Points on a hilly landscape, in no order, each with its height.
From any point a ball takes the steepest step (drop divided by distance) to one of its 3 nearest points. It stops when none of these is lower. Distance is the straight distance between rows; heights are no part of it.
bopiv (h 431): [  9 -12 -10 -12  -9 -20 -13  -2   6   8   2 -28 -45 -20  -7  31  -9   3
  19  34   1  -1 -13  -2 -19  18   8  18   5 -25  17   4 -22 -12  10  13
   1 -23   3  21   2 -13]
miged (h 124): [ 12   3 -25  41 -16  -5 -15 -14 -52 -11 -28 -19   7 -34 -13 -37 -15  30
   1 -10 -12   4  11 -37  -9  25 -17  12  -5  13  28  21  -5   0  10   8
 -11  21  15   3  12  -6]
Ketot (h 553): [-50 -18 -32 -15 -29  30  -8   4  18   1  11  14  37  23   3 -20  14  14
 -33  -4  11  17 -51   3  -6  -4  15 -38 -19  24 -10   8  35   0 -67  -5
 -22 -14 -34 -16 -25  59]
fivig (h 452): [ 29  13  -2  17  16  -3   6  47 -32 -26  13 -20 -13   4 -16  11  -5   4
  12 -24 -17 -27  -1  13 -35  -3  -6  -4  19  10  57  24 -24   1  -7   9
 -21  -8  13 -15  -2 -16]
depeg (h 545): [ 46  26  52  26   2  29  40 -27 -50 -68 -38 -47  14  -4 -35 -14  11 -14
  25  31   7   7  16 -11 -14   8   0   4 -31   1  -3  12  25   5  37 -29
   9 -19  56  -8  15 -44]
Luno (h 591): [  3  28 -11  13   4 -20 -25  50 -26  16  25  13   1  25  -4  -8  11  35
 -11  -3  -3 -25 -14  -4   7 -30  -1   0  25  52  26  -8  -8 -12 -37  18
  27  15   8 -11  -9   4]
zanu (h 244): [-10 -15   4 -35 -12 -49  -2  16  60  28  14  38 -18  12  16  22  20 -18
   7  29  -1  23 -30  30 -11   5   1 -19 -27  21  -8 -26  -6  14   0  19
   9   3 -47  10 -33  -4]
Zilep (h 465): [ 50  23   6  14  -6 -35   4 -19  -7 -52 -29 -19 -20 -29 -20 -12 -50   1
  13  45   4  17  24 -31  24  35  21  17   4 -29 -35 -22 -12  11  29 -38
  19 -14  40  31  11  -6]
Gomu (h 561): [ 24  10  25 -15  43 -21   5  46  15   7  21  14 -43  23 -11  27   1  10
  12  -5 -10 -17  -4  30   7 -58  -6 -13  23  17  12   7 -26  -9   5  15
   5 -30 -17 -17 -17 -13]
bim (h 725): [-30 -27  23 -29  35  -8   7  15  19  14   1 -10 -31   0   3  35  -8 -26
  16  30  -5   3 -26   9 -13 -12  13   7   7  -5  37  -3  -6  -8 -15 -12
 -53 -31 -27 -12  -8  17]
namim (h 213): [-25   1  -4  26  58  56  15  25  -3  50   9  38   7  35  -2 -16 -31   5
  13 -16  -5  13 -14 -14  -5 -65 -11 -52   4  41  -5 -27  45  -1 -37   7
 -27  -5 -43   3   4  10]
dos (h 630): [ 16  20  -1  33  36  19   2  40 -22  26  -7  25 -12  32 -12 -10 -16  23
  -9 -42  -6 -14   6  20  11 -71 -17 -19  51  25  32 -18 -14  13 -33   1
  26  41  -9 -35 -22 -12]
zosot (h 622): [  0  39  12 -25 -12  -4 -43 -12   0  13 -16 -14   9 -29  22 -24 -10 -14
 -20  35  19 -35  31 -11  30  31  27  91  13 -45 -31 -40  14  -5  13   5
  20  62  42  -4  19  26]
delu (h 448): [-16 -29 -21 -53 -38 -52  39 -27  78   6  -1  41  18  12  48   3  27 -42
  25  19  34  33  -7  -2  -5  55  -2  -6  -2 -43 -31  10  13  10  24  19
  -8 -22 -43 -13 -10  -5]
besir (h 502): [ 14  -2  19 -35  13 -46  21  11  35   2   9  11 -25  -8  14  43   9   8
  37  26 -20  21  -6  32  -7   1  17   1   1  -8  -5  23 -40  -6   8  12
  10 -14 -13   5  -5  -8]
Bap (h 662): [ 25  18  32  35  17 -32  16  34 -51 -21 -12  -2  -7  -1 -13 -30  11  10
  29  16  -5 -24  25  40  -2   0  -9   3  29   9  31  15 -45 -13  30   0
  22 -16  40  -4   1 -31]
Bodi (h 606): [  7   9  -8 -56  58 -10  29  59  39   0 -10  49 -48  42  12  60 -11  -8
  24   3 -30 -16 -20  37  16 -55  -2 -14  25  11   7 -24 -55 -10  15 -16
  -5 -13 -40 -19 -33 -47]
gem (h 532): [ 24  10  22  31  -2 -26   1  -7  -5 -41 -41 -30 -19 -48  -8  12  -8 -12
  14  59  14   5  30  -7  11  34  11  59 -11 -53 -18 -13 -26 -10  23 -22
  23  -9  56  17   2  -9]
tigu (h 458): [ 32  25  18 -53  33 -26  30  25  25  -8   8  43 -42  11   7  50 -10  10
  63  18 -26  -2 -29   4   0 -19  -6 -12  -3   0  14   0 -65  -5  33  25
  13 -30   9   6   8 -20]
nokon (h 547): [-52 -61  -1  12 -28  76  20 -43  51  34   1 -10  25  -4  25  18   3  32
   8 -68 -12 -17  17 -39  23 -15   0   2  -5  -3  26  23  37  -1 -16 -42
  21  -5 -24  -2  22  28]
vure (h 523): [ 20  36 -17  18  11 -29 -13  -4 -10 -27 -47 -35 -21 -36  -1   7 -24 -20
 -16  41  21 -26  31 -11   5  35  22  62  31 -50 -52 -52   0  24  24 -34
  34  15  23  33  -1  11]
rali (h 510): [ 36  18  14  27  -4 -27 -13   4 -41 -49 -26 -23  21 -39  -2 -17  -7  -6
  16  23   5 -14  13  10  -6  37   2  17  -6  -8  25  15 -18   7  50  -4
   2  -6  54  33  33 -27]
kol (h 421): [ 16 -11   6  13 -16  11 -19 -37 -14  -2 -14 -29  -3  -6  -8 -12   1  22
 -17   9  23 -23  24  10   3  30   7  51   9 -44   2  -8   9  10   5  18
  24  10  36  -1  31   7]
bub (h 368): [-28   8 -33 -25 -24 -29 -22   9  10   0  63  53   3 -16   7 -16   1   2
 -13  17  26  26 -52  -9  11   3   7 -37 -22  32 -21 -32  10  -4 -40  29
  -7  -5 -33 -15 -42  14]
Tob (h 189): [-22  -6   3  -7  48  19  -4  18  26  28  13  16  -4  15 -12  14  19 -20
 -11  17  19  30 -49  17 -25 -12 -14 -36  -4  37 -41 -15  11   6 -41 -11
 -45 -17 -53  13  -9  27]
Taru (h 837): [-52   0 -51  19  40  80  21  10   9 -12   3  18  29  12  -6 -59 -31 -19
 -21 -12  14  16 -25 -42  26   5  -2 -64 -40  43 -59 -11  28 -12 -56 -13
 -42 -34 -24 -16  -8  62]
guve (h 709): [-30 -15 -26  12  24  64   8  -6 -15  30  18  -6   5  14 -11  -6   3  14
  24 -56 -23  20   8  12   2 -58 -35 -33   4  21  31  12  -2 -13 -54  17
  -2  11 -19  12  12  18]
Mimer (h 587): [ 16  26 -23  32  49  32  -1  26 -50  -2   2   5 -19  14 -26  17   2  22
  12 -41 -31 -32  32  28 -15 -23 -26  -4  20  14  42  23 -16  14   9   1
  -9  15   5  -9   8 -19]
Zilev (h 267): [-43   6 -15 -20  25  29   2  25  17  39  41  43  14  21 -11 -17   6 -20
 -25   3  12  14 -27  14  -7 -15 -10 -56 -29  70 -51 -20   9  -6 -32 -17
 -28  -5 -41  -2 -29  35]
zug (h 533): [ 10  -8  15 -32 -29 -19 -23 -40   1  14  18 -21  -9 -23  35  12   9  20
  -7  12  41 -17  28 -18 -12  26  19  58   3 -69  -3  -2  11  14   5 -10
  27  23  -1  -5  13  30]
pefof (h 316): [ -9   5 -22  -7 -21 -69 -40  -9 -21 -27 -28  11  -8 -47   1 -37 -28  10
 -37  -3  21  11  35  -8  48  40   9  29  19 -30   2 -27  31  -3  -4  21
 -10  24  26  32   0  29]
Dul (h 645): [-10  -3   3 -36 -13  14 -47 -29  21  43  16 -22  11 -17  54   4  -1 -10
 -30   0  12 -35 -12  -5 -20  19   8  36  -1 -66 -17  -2  30  -6   1  10
  29  32  -1 -30  18  17]
Vapi (h 584): [-26 -23  24 -15  16  49  -3 -27  -8  24 -14 -43  14  10  27  10 -17   4
 -20 -12  24   0   3  -7 -31 -15  -2  31  28 -34   6  14  25 -23 -18 -47
   0   6 -26  -3  22  23]
vaz (h 446): [-46 -18 -33 -11 -23 -20 -15 -11  22   4  38  37  34 -11  11 -26  -5  -1
 -39  -1   2  34 -37  -6   5  21  -3 -15 -37  29  17   8  23  -7 -27  31
 -17  13  -6  15 -36  32]
Suk (h 658): [ 37  22   2  48 -36  13   4  11 -54 -30  -4 -12  12  -1 -13 -30  33  20
   2 -42 -11 -32  45  -6   8  12  -8 -21 -18  26  35  25 -14  13  38   5
   3  12  28  -9  39 -43]
fab (h 643): [ 37  25  -2  39  12 -10  13  26 -64 -66 -41 -22  28 -24 -20 -34 -28 -39
 -13  21   9  20  14 -22   4  32  33  -7  -1  -8 -23 -14  14   7  42 -43
  11  10  37  43  28 -10]
nud (h 411): [-24 -19  17   9 -24  27 -11 -16   7  24  31  -2  14  22   9   8  11   9
 -33 -19  -2   5 -20   2  -6  11  -6 -17  -4   2   1  31  29   2 -45  -9
  10  12 -18 -21   3  60]
Saz (h 454): [-21 -26   5  -2 -45  54 -12 -58  24  44 -10 -15  25   8  50   9  -5  16
 -32 -27  -5 -34  -3 -14  10   6   8  33  -7 -19  -2  18  32   2   6 -26
   8  27  16  -8  22  25]
Guz (h 558): [-43 -47 -33  15 -59  26   0 -40  19  -6  17  -5  22   2   4 -16 -12  28
 -18 -20   4   0 -24   0  29  14  12 -10 -19   8  12  20  24   6 -16   8
  -7  -1   9 -23   4  15]
mevev (h 462): [ 33  13   5   3  21 -59   6  13  22  -9  13  75 -48   5  16   6 -14   8
  36   2 -22  -1  14  17  26 -15  -4  -9  11  22   2 -39 -40   4  17  23
  39  -3  -3 -20 -27 -49]
gat (h 590): [ 26  10  19  -8  22 -49  -9  39  -5 -12  24  34  -7   6  -4   3  22  11
  27  13 -17  23 -13  16  17   1   8  -3   1  30  14   0 -31 -14  10  50
  27   5   7   9 -20  -8]
Vav (h 296): [ -1 -12 -16 -64  31 -32  17  -6  59  11  -2  59 -19  31  11  35  15 -15
  33  19 -14  21 -13  24   1 -20  -5 -37 -11   7  -3 -15 -44  22  34   5
   3 -18 -58   2  -9 -24]
Pozed (h 539): [ -3  46  12  19  43  35   9  22 -55  13  -4 -13  -9  24 -25  10  -2 -18
  22 -28 -18 -40   4   2 -14 -31  -6  -8  36  20  49  14 -42  -4  14   4
 -29  20   4 -16   7 -21]
morut (h 451): [-31  17 -27 -44 -33  -6  11  33  34  -1  36  34  47   9   8  -7  24 -20
 -18  25  28   1 -48  -4   4 -33   3 -46 -49  57 -39 -21   4  28  -8   6
 -12   1 -22  -6 -40   2]
Karu (h 605): [-24   7   2   6  18   9   6  35 -21  23  27   0 -34  34 -22  19 -22  22
  -6 -26  -8 -22 -20  24  -3 -27  -2 -13  30  26  36   1 -10 -10 -32  19
 -21  -6 -13   0  12   8]
kizug (h 123): [-11  11  -3 -10  65  23 -10  33  29  45  19  13 -17  59  -2  34 -34 -15
 -33   3  -7  19 -22   2 -19 -31  -7 -25  -6  21 -16 -26   4 -16 -19   7
 -43  -6 -50  18 -20  23]
kir (h 463): [ 21 -15   3  34 -22  12 -17 -43 -32 -26 -52 -39  28 -36   3 -16 -22  13
 -12  19  24  -6  28 -41  13  40 -12  49  18 -24 -29  -9  28   0  26  -7
 -12   9  18  29  17 -13]
nesu (h 319): [ -8  22 -16 -36  -5 -50  14  35  39  27  21  59  -8  30  16  15  35  24
  27  13 -13  17 -39  36  15 -32 -17 -37 -12  23   0 -32 -20  -3  13  44
  20  -5 -37 -11 -42 -17]
movuf (h 506): [ 34  30  40  16   7  40  32  -6 -25 -65 -23 -53   2 -16 -42  -7  27 -24
   6  -1  -1 -14   9  23 -13 -39 -28  35 -10  -9  16  21   4  22  14 -41
 -15  11  70  -6  16 -69]
dag (h 372): [  5   6   2  19 -25 -26 -53 -11 -23   4 -31 -28 -14 -31  17 -30 -16 -11
 -30  -1  21 -20  21 -12  15  41  28  45  28 -59   0  -6  18  10   4   6
  -2  25  40  18   7  14]
didab (h 524): [ 35  19  23  11 -13  50  13 -37 -31 -16 -20 -56  -2 -14 -15  -9   1  -2
  17   4   5 -31  27  -6 -27  13  -1  44  12 -28  14  17  10 -10  14 -29
  10  10  39 -24   9 -34]
Rugan (h 552): [ -8 -10   3   3 -21   5 -38 -47   8  22 -15 -17  30 -21  28  -2  15  25
 -22  -5  -4 -11   5 -26  13  23  21  45  13 -38  -5   7  29 -14   7   0
  19  46   3 -21  21  -4]
Niban (h 390): [-26  -5 -12 -26 -14 -51  25  -3  42   5  25  46  16  17  12 -15  35 -19
  -2  25  24  49 -34   6  34 -12   3 -27 -39  20 -37   5  -6  16  42  55
   4 -13 -41   8 -39   8]
Kofu (h 518): [-14  17 -10  29  30  26   2  27 -25  44  15  13 -22  23  -8   8 -18   8
  -4 -48 -11 -20  -7  13  -1 -65 -17 -40  25  23  34 -11  18   2 -35  27
  -4  14 -26  -8  -6   9]
Zib (h 597): [ 43  26  33  27  29 -18  31  12 -10 -89 -26 -25  -2 -34 -31 -12 -22 -33
  29  54 -14   2  -4  -9   8 -12  17  -3 -22  -5  -1  10  -4 -17  64 -14
  18 -21  58   6  22 -14]
nogo (h 484): [ -6 -51 -14  38 -34  47  11 -54  28  40  -2 -26  15 -18   1   5  10  21
  -2 -46 -17  -9  33 -28  17  10  -2 -10  25  12  29  34  17   8   3 -12
   7  24  17  -2  26   3]
Divo (h 317): [-13  -2   8  16   5  26   9  -2 -29   1  -2 -29  -7 -21 -11  15  10  22
   1 -26  -3 -12  13  15 -29 -13 -18   8  16   4  49  21 -13 -11  -5   0
 -12   8  15   1  10  -9]
lukit (h 464): [  6  16 -11  32  -5  -1   5   5 -38 -24   6  -6  -1   7 -16  -8  16  39
  17 -42 -17 -11   4  -2 -11  -3 -23  15   5  23  21  12   7  -5  31   4
  -5  -6  32  -9   4  -4]
mus (h 380): [ 28 -29  -4 -45  35 -43  18  26  67  14   2  59 -13  33  21  11 -15  10
  17  -7  10  -1 -21  30   1 -24 -31 -38   6  19 -17 -46 -21  14   5  26
  28   5 -28  -8 -23 -54]
Terap (h 369): [-19 -20 -12 -14 -27 -24 -10   0  46  15  16   5  37   7  10  13  27 -19
 -28   0  31  28 -27  16 -20  24   1 -31 -23  -6 -51  18  27   4 -12 -16
  -6 -27 -55 -12 -28  30]
Fera (h 423): [-20  -3  10 -17  -7  26 -18 -16   5  27  11 -35  27  29  20  16  22  -3
 -18 -15  10  20 -10  14 -32  17   7  -6  -2 -37  -9  16  18 -16 -50 -30
 -20 -10 -32   0   3  47]
mozif (h 508): [ 28  12  16  -9  25 -36  -6  23   2  -5  27  22 -33  -5  -6  35  -3  -7
  45   6 -20  -1   0  23  -1 -11 -13   3  16  11  17  11 -50 -27   6  10
   7 -19   5  -4   6 -23]
ganib (h 382): [-16  -7 -10 -27 -21 -65 -13  25  14 -21  41  47  -8  -5   2   4  10   1
  -1   7  -6  44 -16  -9   0  32 -10 -11   6  -6   3   5   9  -2  -9  42
 -10  -7 -11   8 -25   7]
gubu (h 273): [-35 -32   0   7  13  14  -9  -6   9  33  40   1  -3  37 -10   6  -5  -8
 -10   4  -5   9 -19  10 -39   2   8 -32  -9  28   1  13   9 -12 -47 -11
 -26 -20 -45  -1   0  46]
rogap (h 563): [ 17  37 -28 -12  32 -31 -21   7  22  13 -24 -14 -13 -20  12  -2   2 -18
 -21  50  15 -34  27 -40  27  37  24  66  39 -50 -54 -46  12  24   3  -8
  37  18  47  28  24  17]
ror (h 515): [ 16 -10   1   1  -6 -74 -14  -2  12 -18  -4  10 -22 -35  12  40 -18   8
  29  39  -8  40   0   8  24  21  12   6  11 -22  12   6 -45  10  21  14
   4 -14   9  21 -15 -14]
Darir (h 588): [ 36  22  17  52  -1  33  36  16 -64 -49 -22 -32  17  -6 -11 -17  12  -4
  19 -10 -13 -21   4 -13 -19  11  -7  -6 -22  16  23  30 -17  -4  29  -9
  13 -21  37  12  38 -48]
Genab (h 517): [-11 -22   7 -28 -23  23 -25 -31   4  13   2 -29  19   5  21  10   3   8
 -22 -17  -2 -14  15   7 -31  -2   6  36  20 -38  -1  20  35  -7 -34 -19
  11  12 -19  -2  16  36]
Des (h 199): [ 15   6  15  -8   8   9   9  -8 -13 -13 -19 -32 -13 -23 -36  16   6 -13
  20  16 -12 -24  -4  27 -23 -20  -6  31   2 -11  44  31 -22   7  14 -20
 -22 -16  12   1  -1 -25]
Kefuf (h 392): [ -3  -2 -18   1 -11 -28 -37 -21  14  10 -34   1   1 -36  24 -47 -19  -4
 -38 -14  -4  -1  14 -40  50  42  28  52  37 -40 -12 -26  58 -13 -16  14
  12  40   9   6  21  26]
ran (h 507): [-35  15 -25 -39 -24 -16  33  14  58  -6  20  43  21  28 -21 -15  48 -42
 -16  20  64  32 -35   6   2  14  18 -44 -49  27 -60  -3  15  17   6  -6
 -38 -40 -32  -7 -37  13]
Tuf (h 413): [-15 -17   6 -21 -22 -15  -7 -13  47  18  23  -7 -10   8  33  24  21 -27
 -20  17  27  -7 -20  14  10  46  23  19 -12 -47 -22  15  12 -13 -39 -13
  -4 -17 -33 -16 -20  27]
Goz (h 310): [-38 -21 -18 -39 -32 -65  -5 -16  57  15  21  36  21  25  10  15  34 -20
  -6  21  12  39 -18  18 -15  30  -4 -33 -40 -13 -23   9  16   8  -8  39
  -3 -34 -40  -2 -23  13]
Vaviz (h 490): [-22  -2  -9 -17  14  23 -18  16 -15  15  27  16  -6  -3  -3 -17   8  25
 -20 -17  -7  20 -21  30 -13 -45 -20 -24   4  55  15  -6   5 -23 -27  30
  23  -5  -7  -6 -13   7]
ros (h 495): [ 39  24 -32   7  13 -60 -13  22 -16 -35 -25   9 -38 -30 -18  -7 -24   8
  13  34 -28  27  21  -3   5  34  11   7  -2 -30  17 -16 -27  -5  30  14
  15 -25  27  32  -7  -8]
rogop (h 700): [-63 -41 -32   8 -12  59  18 -22  29  20   9   2  19  36 -15 -27   0   5
   4 -29   2  15 -43  -1  -1  -6  -6 -54 -13  20 -19   8  27 -22 -48 -41
  -1 -41 -21   4   6  55]
Gub (h 460): [-42 -13 -29  10 -19 -39 -28  16 -18 -15  18   6   3  -9  -1 -27 -14  14
  -6  -4   0  17  10  -8  15  24  15  21   5   6  39   5   3 -13  -2  52
  -7  -3   9   2 -13  21]
rivub (h 474): [ -7 -13 -26  36  17  60  35 -16 -24  15  10  -8  -2 -19 -49   7   7  20
  17 -50 -41  -7  35 -17   7 -35 -36 -27  24  35  41  35 -23  11   4  -8
 -25  -1   9  -5  20  -2]
kavet (h 377): [-35   1 -10 -15  10  13   0  14 -11  21  56  30   3  26 -18   5 -11  -2
 -19 -13   3   6 -24  -5  -8 -35   1 -45 -23  60  -7 -18  21  -4 -33   9
  -7   1  -2  -6 -15  21]
vab (h 242): [  4 -14 -32  60 -30  33  -6 -31 -25  -8  -8   0  15 -15 -16 -14  -2  17
   5  -8 -20 -24  37 -23   3  32 -21   0   1  17  37  22  14   9  11   9
  -6  17  12  -7  17 -18]
bili (h 621): [ 34  23  16  64  -5   0  20   0 -69 -48 -34  -9  37   3 -26 -38 -18 -12
  14  -1  -4   2  17 -35  -1  28   6 -22 -32   0  -2   0 -15  38  50 -31
  16  -1  57  28  28 -46]
lutub (h 237): [-20  -6  11 -11  30   2  -6  23   9  29   0   7  -8  11 -19   5  15 -46
 -28  31  31  52   1  18  11   3  11 -38 -22  36 -82  -6   9  10 -26 -40
 -61 -48 -69   2 -10  44]
Sazag (h 559): [-55 -49 -20   4 -21  44  -1 -29   4  24   6   4  23  23 -21  -7  -4  32
   8 -63 -17  -5  26 -22  15 -29  -7 -45  -2   6  18  19  37   2 -17   5
   3 -24 -22  -4  13  20]
bidi (h 190): [  1 -14 -12 -20   6   5  -3  43  27  32  19  26  -7  33 -24   8  10 -11
 -15  12   2  24 -20  34 -16 -15   7 -28 -14  49 -19 -46   8  -3  -3  -3
 -31   1 -56  -6 -19  17]
sapiz (h 212): [ 53  24  22  24  34 -66   1  12 -20 -55 -37  -1 -17 -32  -1 -13 -31  -9
  37  25 -14   8  17 -10   5  44  40  -7 -11  -6  -2  -3 -22 -21  39 -16
  15 -20  36  23  15 -11]
dazo (h 619): [ -4   5  32 -27 -28  62  -2 -34  -9  29 -14 -47  15   5  36 -16   3   4
 -29 -21  -2 -20  23   5 -24 -17   0  56   1 -33  -4  10  25  -5  -7 -25
  18  35  16 -10  21   2]
bivu (h 486): [-20 -27   2 -14 -18  -7 -12 -23 -14  19  27 -17 -10   0  -6  16   6   4
   5   9 -12 -13 -19   8 -29  -1  -2  24  -5 -16  19  12 -10 -12 -13 -13
   4  -1 -24   0  -3  13]
Meb (h 511): [ 42  15  24  44 -25  25  27 -40 -44 -40 -39 -45  30 -19 -22 -11   0 -13
   2  16  14 -23  25 -28   2 -10 -20  23 -17 -20 -14 -10  14  25  29 -22
  14   5  56   6  13 -45]
Difo (h 285): [ 30  54  17  30  23  -3 -24  36 -31  -7  15   9 -29  27 -20  -1   4  23
   7 -28  -8 -14   7  16  -9 -33 -21  -9  27  32  38  -3 -21 -12  -8  56
  -4  18  15 -17  -9 -10]
nilud (h 472): [ 24  17  32   6 -15  52  19 -33 -45 -34 -37 -46  24 -11 -27 -13   7 -20
  -6   1   9 -22  13  -1   1 -25 -24  40 -19 -10 -14  18  -3  11  25 -22
   8  32  51  -6  21 -58]
tav (h 589): [ 38  34  45  39  26   3  27 -10 -28 -70 -62 -37   4 -34  -7 -15 -24 -26
  20  72  22  23   8 -10  -4  -3   2  37  -2 -22 -31  -3  32   7  32 -40
  35 -24  47  -2  13 -31]
gev (h 669): [-18   2   0  -3  90  33  16  60 -15  16   4   8 -25  45  -4  12 -44  -4
 -29 -39 -19  -4 -13   6   3 -47  -5 -11  38  -4   9 -28 -21   1 -48  19
 -32  17 -29   2   4  15]
Rumig (h 373): [ 40  15   1 -62  16 -28  21  28  66  -4   0  64  -1  44  35  36  14  10
  65  -5 -43   9   0   3  -9 -44  -6 -25   6  25  -2 -28 -45   1  56   6
  14 -17 -42  -6   6 -54]
Pasu (h 712): [-28 -14   1 -33  81  25   7  30 -27  22   4 -13 -30  22  -6  44 -26 -15
  -1  -7 -36   1  -9  24 -13 -18   7  -4  30   8  13  -5 -38 -22 -26  -4
 -39 -14 -50   4   2   2]
zemu (h 331): [ 15  -8   4  -1 -35 -45 -15 -16  -3  -1 -17 -19 -16 -46   6   1  -9   4
  13  19  -3   6   7  -3  13  55  22  19  19 -35 -15 -16   0   5  12   3
   7   9  13  24  -1   2]
togiz (h 329): [ 30 -27  -5  45 -34  61  27 -35 -24 -14 -13 -28  26 -28 -30  -5   6   3
  14 -20 -15 -30  48 -16  -4  10 -45 -22 -19  30 -10  25   0  11  48 -23
   2  25  39   5  27 -35]
datus (h 496): [ 39  46  35  -5  38 -24  16  31  -6 -51 -33  -6 -17 -26   1   6 -14 -12
  27  50 -17 -12  12  11  -3   9  22  11 -12  -4  10  14 -27 -20  54 -25
   3 -43  53  -6   2 -19]
zuf (h 459): [ -8 -16 -12 -30 -46 -63 -15  -1  42  15   1  19   9 -29  28   5  16 -29
 -12   0  -2  26 -21 -25   2  59   5  20  -4 -36 -25   4  12   2   3  38
   0  -7   1   7 -22  19]
bagab (h 718): [-19 -10  19  19 -28  55  15 -43 -20  22  -1 -54   6   1   6   4  11  18
  -6 -23   3 -43  25  -8 -15  -8 -20  16  17 -30  17  15  -3  -1 -37 -34
  -1   9   9 -10  29 -14]
gibor (h 471): [ 14   8  40  -5 -21  11 -14 -13  -9   8 -23 -60  -7  -5   6  17   9  28
   6   5  20 -29  26  21 -10  15  15  62  21 -50  -1   0  11  -8   3 -12
  32   7  37  -4  10  16]
bura (h 663): [ 61  48  -9  44   6 -58 -15  26 -41 -32 -17  16  -3 -13  17 -25 -11  24
   5   7 -12   3  28   0  39  15   4 -16  12   0   5 -19 -44 -23  18  24
  17  18  29  19  -9  -4]
bola (h 520): [-32 -21 -20  -8 -52 -51 -19 -11  49  -8  40  14   7 -22  21 -37  15 -21
  -9   0  26  33 -62  -2   2  22  11 -17 -58   5 -35  -6  30  -3 -10  30
 -19 -16  -4   0 -16  32]
dala (h 461): [  5 -25  18 -28 -33 -64   0  -6  38  24  26   4   6  -3  30  16   9 -20
 -30   8   8  18 -13  -7  -2  33  21  28   6 -58 -31   3 -25  11   7  11
  24  -6  -3 -18 -13  12]
Bor (h 387): [-10 -27 -32  17 -19  43 -12 -11 -11  13   0  -4  12   0   1 -28  14  24
   5 -43 -21  14  18   1 -11 -10 -12   0  -5  14  37  18  21 -20  -9  -7
   2  -2   9 -10  21  13]
Tudiv (h 301): [ -3  13  -9 -23 -15 -50 -18  30  15   9  37  54   2  -9  30 -14  -1   5
 -16  17  25  31 -34   8   8 -16 -10 -19 -11  23  -1 -31  -4   6  -2  35
  26  18  -4   0 -38 -12]
dod (h 381): [ -6 -10 -15 -61 -22 -46  29 -16  77   9   3  32   8  23   5   7  47 -16
  31  24  20  42 -21  23  15  14  29 -24 -33   1 -31   4   7  28  36  -4
  -8 -35 -59  11  -7 -12]
Bula (h 620): [ 12   6   5   0  56   9  -5  40  -3  21  20  25 -14  59 -20  -3 -45   4
 -35 -22  13   4 -14  -3  11 -73  -6 -46  12  12  10 -42  22 -12 -59  26
  -7  26 -28 -24 -36   8]
vafe (h 357): [-30 -20  16  -4   8  41  -6   3   0  19  -2 -36   3  18   1   7   0 -21
 -17 -20  23  -6   4 -25 -24  17  17  -8  17   2  -1   7  -4  -3 -58 -24
 -47 -18 -44   6   7  18]
dev (h 404): [ 20  -1  40  33 -14  88  46 -41 -20 -26 -30 -57  13 -28 -21  -8  19 -31
   9   6  -3 -20  24 -49 -16 -41 -18  -3 -16   4 -18  28 -12  34  22 -39
 -16  17  36 -19  16 -57]
tul (h 241): [-11 -18  -6 -11 -26  72  14 -58  18  63  -8  -6  11   0  47   7  20  -6
  -9 -57  -5 -40  37 -24  27 -13 -11  25   4 -27 -10  20  16  -5  11 -13
  51  32  14 -19  25   0]
rida (h 127): [-29  -3  30   2  15  46  20 -16 -48 -34  -2 -38 -25   5 -21  26   1  -8
   4  -6 -23 -16  18  27 -34  -8 -11  21  -2  -7  39  27 -20   8   9 -27
 -57   4   2  16   2 -13]
ded (h 595): [ -4 -35  -6  13 -55 -18 -19 -24  12  -9 -13  -5  21  10  10  -5  -4  35
 -10 -11   4   7   6 -32  -3  48  14  23  -4 -33  -2  19  26  -7 -21  15
  21  14  -7   8  19  29]
buf (h 238): [ 13   6 -25  10 -34 -36 -28  -1 -22 -42 -29  -7   3 -38 -12 -16 -11  33
  -8  17  -5   6  12   2  21  45  -1  26   4  -4  11  -3 -24  -5  14   6
 -26  28  15  11  -7   7]
Loter (h 388): [ 19 -29 -16  24 -57  49  -3 -83  -7  15 -33  -8  26 -29  10  -2  -3  13
   4 -13 -17 -46  52 -45  50  14 -16  13   2  -5 -20  14  26  22  34 -10
  23  26  29   2  21 -39]
Keze (h 266): [  6  -4  20 -28  47 -14 -19  69  15  31  38  56 -16  19   0  14   7 -11
 -17  -2  16  10 -16  39 -16 -45   5 -34  -1  64  -4 -23 -11  17 -25  25
   6  16 -28   1 -46   2]

Call two points neighbours if one is among the 3 nearest of the other. Go from one point of each pair to the other, from neighbour to neighbour, staying as low as possible. Name the highest point that can't be avoided.
tul and rida => nogo
miged and rida => Bor
Difo and rida => fivig

Where does a ball stop that starts at each point below?
kir => miged
kol => miged
ror => miged
bim => miged
